Points on a hilly landscape, in no order, each with its height.
From any point a ball rolls to the lowest of the 2 points nearest to it. It stops when none of these is lower. Distance is the straight distance between rows; heights are no part of it.
j_758 (h 222): [ -7   8   1 -15  13  -2  -5 -16  50   5   1   7   3  14  44  10  14  38
 -14  -1 -30]
j_666 (h 534): [ 27   3  10 -26 -48 -13  24  52 -17  36  12 -29  14 -14 -16 -56  15 -16
 -15   8  40]
j_429 (h 570): [  0 -18   0  19  31 -24   1 -55   1 -23 -14  40 -42  14 -31  17   0  -8
  52  -8 -23]
j_313 (h 632): [  0   0  30  17  18 -24 -26 -63  48  -5  -8  27 -30   4 -22  18   3  24
  31   4 -46]
j_650 (h 300): [-37 -29 -22 -26  29  16  39   9  16 -12  38  12  37   1  22 -13  -4  14
   0   4 -10]
j_989 (h 551): [ -2  -4 -19  15   8  13  -9 -13   1  22 -30 -12  -5  21  12  -1 -19 -10
  11  14  12]
j_45 (h 363): [-22  -7 -14 -28   9   3  32  26 -20  11  17 -19   8 -44   8 -47  19   0
 -12   0  28]
j_428 (h 468): [ -6 -12  31  -4  27 -11  -2   8  15 -10  39  15  18   3   5  10  -8   8
 -14  -9 -13]
j_61 (h 331): [-22 -17  -6   4  32  14 -29 -38  54 -39  17  19   2  24  -9   6  14  30
  18   0 -35]
j_905 (h 517): [-20  -2  -5   6  -7  24   0 -15 -19   7 -22 -17 -31  -5   8  -4  34  -7
  -3   0   7]
j_383 (h 437): [ 25   2  -5  18  12   1  -7  20 -29   2   4  12  18   3  -5  12 -17 -23
  -7  -5  24]
j_142 (h 603): [ 45  24  15 -20 -62  -5   9  64 -10  16 -22  -9  -4  17  -3 -37   5 -35
 -14 -12   7]
j_599 (h 535): [ 24   6  -3  16 -18   7 -16   4  -6  15 -37 -16   3  24  -7  -7   1  -4
  -5  25  24]
j_14 (h 440): [ -8   1   8  20   2  -6 -40 -19  26   8  12  -7  21  28  -9  24  28   1
   3  -4 -12]
j_846 (h 512): [ 17   9   8  26 -24  -2 -12 -11  -6  19 -35 -12  12  25  -4  21  13   7
   7  35 -12]
j_451 (h 475): [ 34  16  34 -37 -48 -15  11  42  12  54  14 -35  11 -18   2 -48  19 -15
 -13 -20  13]
j_665 (h 538): [-11  -1 -15 -11 -17  -8  22  56 -36  14 -34 -12  15 -28 -12 -22 -13 -32
  -1  24  38]
j_483 (h 618): [ 52   6  28   2 -64   4  -8  43  -6  13 -20 -12  -6  35 -20 -20 -19 -20
 -29   4   7]
j_699 (h 429): [-41 -30 -25 -28  40   3  17  -8  18 -50  14  10  -5  22   5  -4   9  21
  -9  -7  -4]
j_562 (h 380): [ 23  25  22   0  -8  -3  -7  17  20  46  17 -34   4 -11  16  -2   7   7
 -22 -17 -15]
j_89 (h 588): [ 23  24  10 -26 -57 -12   9  50 -11  18 -30 -12   1  -7   9 -17 -14 -42
  -3  10  20]
j_375 (h 245): [ -5   0   2   3  15   1  -6 -40 -30 -25 -13  11 -18  -1  -7  -3  -5  25
  13 -16 -11]
j_885 (h 402): [-28 -34 -18  10  44   4   3 -19   2 -36   9  24  -7  20 -19   2   2   9
   9  -9  -8]
j_995 (h 417): [ -6 -12  -3  16  22   2 -28 -26  25 -18  26 -25  30  11  -6  15  -8  21
   0  -1 -12]
j_719 (h 428): [ 26  23  25  -7 -39  -7   9  35 -11  52  11 -43  11  -9   8 -26   5  -8
  -6 -11  -4]
j_904 (h 463): [-20 -14 -37  10  20  -6 -16   5 -40 -23 -20  10 -17  -2 -31  -7   0 -17
  -7   7  23]
j_816 (h 202): [  8   9  36  -2  -6  -9 -11 -19  12  12 -11   1  -3  -4   9   8   0  26
 -18   3  -9]
j_453 (h 167): [  8 -13   1  20   5 -12  -8 -15 -12  -2 -28  19 -31  24 -25  16 -34 -28
  14   1  25]
j_733 (h 474): [ -5  -8  25  37 -15  -2 -31 -29  14  21  -4 -10   0  24 -24  14  18   1
  11  28 -24]
j_353 (h 581): [ -7   4  -5 -26  -3  10  34 -18   6   2  35  -3  15  -3  30  17  14  38
 -22 -24 -34]
j_273 (h 243): [ 33   4  26  30 -45  -9 -23   7 -21 -17 -50   3 -27  18 -40  -2  10 -21
  23   1  -6]
j_231 (h 306): [ 39  26  32   2 -69 -13  -3  38   6  41  -6 -15  12   2 -12   3  46  -4
 -37  -2 -21]
j_732 (h 484): [  1  -2  41   0  -6 -18  -5  12   5  20  36   5  23   7   0  15  -5 -11
 -13  -5   3]
j_973 (h 355): [ 21  25  12 -32  -1  -7   7  23  21  43  39 -23 -10 -13  28 -35  10   7
 -31 -24   7]
j_238 (h 438): [ -9  13 -13 -12  21   2  14  -2  11  -7  40 -15  24 -24  41  10 -18  27
   4  16 -17]
j_533 (h 470): [-28  -8 -12 -10   7  23  23  -4 -33  -9   5  -7 -19 -22   4 -26  19  -2
 -17   3  20]
j_496 (h 416): [ -7   7 -27 -13  10   1  33   1   3 -12   7 -13  19 -37  34  25  -9   8
   2   5  19]
j_778 (h 451): [  3   2   1   9  26  -1 -25   0  -5 -24  25  26  16  -5 -10  15 -10 -11
  -4 -10  16]
j_829 (h 648): [ -2  -8  45  29  22  -3 -20 -37  39  -3   0  27 -16  -8  -8  25   8  35
   6  -6 -36]
j_620 (h 198): [ 10   3  23   6  -1 -16 -11 -41  -7 -19 -11  -5 -36   6   2  22  13  21
  -8 -13 -15]
j_19 (h 401): [  4   4   0   2 -30 -16  11  21 -34 -10 -17  -7   2  10 -13  18  25 -19
  -4  -2  16]
j_101 (h 269): [-15   6  -4  -2  26  17 -19 -22  54  -6  22  19  16  19  23   9  -7  29
   1   2 -45]
j_182 (h 220): [-22 -11  -9 -25  22  -1  14  14  33  18  22   9  25  27  27  -5  15   4
 -10   6  -3]
j_331 (h 472): [-14  -4  -8   1  -6 -14  17  28 -43  -3 -32   8  19 -14  -6   5   5 -13
   9  19  14]
j_869 (h 425): [-38 -29 -61  -7  52  21   9   4  15 -49  30  21 -22  -9   0   8 -32   0
 -11  -7  12]
j_42 (h 532): [ 16   2   4  32   2 -18 -20 -44  -5  -2 -28  44 -40   9 -36  18   7 -19
  45  13 -12]
j_556 (h 233): [ -3   6  -4 -27  16   3  26  21  -9  23 -14 -10  17 -29  27 -45   2  17
  -4  -6  26]
j_431 (h 383): [-23 -17  -4  13  23  -6 -35 -49  32 -30  -3 -15  -2  12 -13   1  -2  23
  21   4 -17]
j_202 (h 330): [  4   6  12 -26   2  -2  13   1   5  25  56  -9   1  -1  27 -23  11  20
 -36   2   1]
j_782 (h 473): [  1   4  10  29  25 -20 -21  -9  -2 -26   8  25   8   2  -2  36   1  -5
  31  -2 -12]
j_269 (h 563): [  3   6   3   1   6   6  26  -3 -13  13  18   7   2   7  28  15  35  15
 -16  -9 -22]
j_459 (h 351): [-40 -35 -22   4  46  20  -4 -19  30 -67  18  35 -20   4 -21  -1  -8   4
  22  10  -9]
j_823 (h 403): [  9  29  -3 -14   1 -15 -16  10   3  11  29 -25  24 -15  28   8  -3  12
 -10 -13 -12]
j_199 (h 149): [  9   6  31 -24  -1  -3  13   6   8  38 -14  -2  22  -6  15 -23  -9  21
 -14   5  10]
j_178 (h 329): [ 24   2  -4  31 -31  10 -15   9 -30  -7 -63   2 -46  15 -38 -22   2 -30
  22  20   7]
j_296 (h 423): [ 26  21   0   9  -1 -14  -4  26  -7  14  -7  -7  39   6   6  11  -7  -3
   3 -17   0]
j_81 (h 419): [  0  -3 -34 -22  16  -5  16  20 -10   8  27 -17  35  -1   8 -11 -25 -11
  -4 -26  26]
j_949 (h 261): [  2 -24  -8  35  -3  18  -9 -17 -38  -1 -42  19 -38   0 -40  -6 -16 -28
  21   7  20]
j_250 (h 496): [-15 -22 -39   3  24  -8   5  28 -27  -5   2  -6  -6   1 -17 -10 -29 -10
 -20  14  33]
j_95 (h 246): [-42 -28 -17 -17  35  38   8 -10  48 -69  28  29  -4   7  -1  -7 -33  20
  23   8 -27]
j_447 (h 234): [ 24  11  42   8 -45  -8  -8  31  -4  19 -29  -2  13   5 -10   8  32 -13
 -12 -17 -15]
j_133 (h 323): [ 15  13  24  -2 -54   6   3  27 -32  -7 -34  -5   5  -7 -15  -7  30 -24
  -8 -10   9]
j_407 (h 547): [ 14   1   1  -1 -13  23  22  -8 -14  28  -4 -13  -9   1  15 -10  38  16
 -28  -4  -3]
j_120 (h 418): [  8  -1  24  21 -28   4  13  14 -36  10 -56  -5 -22  -3 -10 -14 -19 -16
  16  18   1]
j_237 (h 571): [  8  13  -2 -21 -30 -11  17  54 -22  26  -7   2  32 -22   2 -12 -14 -37
   2   3  37]
j_783 (h 389): [  9  16 -22 -37  -3 -14  24  20  -9  36  36 -39   9  -4  19 -26  -8  -2
  -6 -25  13]
j_883 (h 471): [-10  12  27   9 -26  16   7   4 -28  24 -22  -2  -2 -16   7   0 -24 -11
   7   5   4]
j_996 (h 464): [ 23  12 -22 -10 -13  -9  34  19 -10   5   2 -24  11 -20  14  28   9 -10
  -9   1  45]
j_304 (h 188): [-16  -6 -27 -22  26  28  10  -7  16 -20  27   1   6 -27  23 -18 -40  19
  -8   2  25]
j_724 (h 240): [-18  -6 -28 -20   8  10   4 -19  -1 -11  27   7 -15  -5  12  -1 -27  -2
 -24  11  29]
j_469 (h 125): [ 32   5  38  23 -70  13 -29   2   0  14 -44   8 -11  13 -32   7  14 -21
  -2 -13 -12]
j_813 (h 184): [  8  10   5 -14  16 -11 -13  12  53  27  17  -2  23  15  30  -1  14  18
 -26   9 -11]
j_574 (h 102): [-27   3 -16 -27  25  27  -3 -15  33 -47  34  19  14  -8  26  -8 -25  30
   1   2 -11]
j_117 (h 550): [-15   8   7  23 -15  20 -15 -38 -20   1 -26 -15 -36  -9  -7   4   7 -16
  27   2  -7]
j_340 (h 498): [ 29  14  20  36  -4 -19 -29 -22  -3  -6 -23  26  -9   2 -27  40   5 -15
  33   0 -16]
j_508 (h 379): [-41 -32 -49 -12  39  24  25  14  10 -31  48  26  29 -12   3   7 -30   0
   2  -6   0]
j_661 (h 605): [ 11  -7   3  19  36 -25 -22 -64  35 -26  15  29 -28   8 -35  17 -10  10
  57  -6 -44]
j_864 (h 457): [ 31  -3 -13  12 -33   2  24  42 -30   9  -3 -27   1   0 -13   9   6 -30
 -12  13  32]
j_927 (h 350): [-25  -3 -38   4  27   3  13  -8 -11 -24 -25  -3   4 -29  21  25 -20  -2
  24  -8   7]
j_580 (h 286): [-17  -9 -10 -16  -2  12  18  -9 -12   7  54   2  10   0   7   3  -2  -3
 -25   5  19]
j_986 (h 426): [-28 -23 -37   8  52  -5  -3  -3 -30 -45   8  11  -9  -3 -21 -11 -10   6
  -1 -12   2]
j_578 (h 183): [ 10  30  41   7 -32 -19 -23 -19  17  21 -13  -5 -30 -14  10  29   4  19
 -18   8 -32]
j_389 (h 573): [-16  -4 -17  24  14  12 -20 -37  10   4 -25   8 -23   3  -3  19  -8 -13
  41  12  -1]
j_168 (h 293): [-21   4 -34   1  23   5  -1 -28  -7 -34 -19  -4  -7  -8  13   7   5  18
  17  -7 -11]

Call two points neighbours if one is among the 2 nearest of the other. Go from one point of each pair to the other, from neighbour to neighbour, staying as low as possible. Name the highest point that can't be avoided.
j_447, j_453 => j_178
j_453, j_578 => j_238
j_562, j_453 => j_719
j_199, j_578 => j_816

For each start below, name the point where the ball stops.
j_483 => j_447
j_14 => j_813
j_407 => j_199
j_389 => j_199
j_142 => j_447
j_783 => j_574
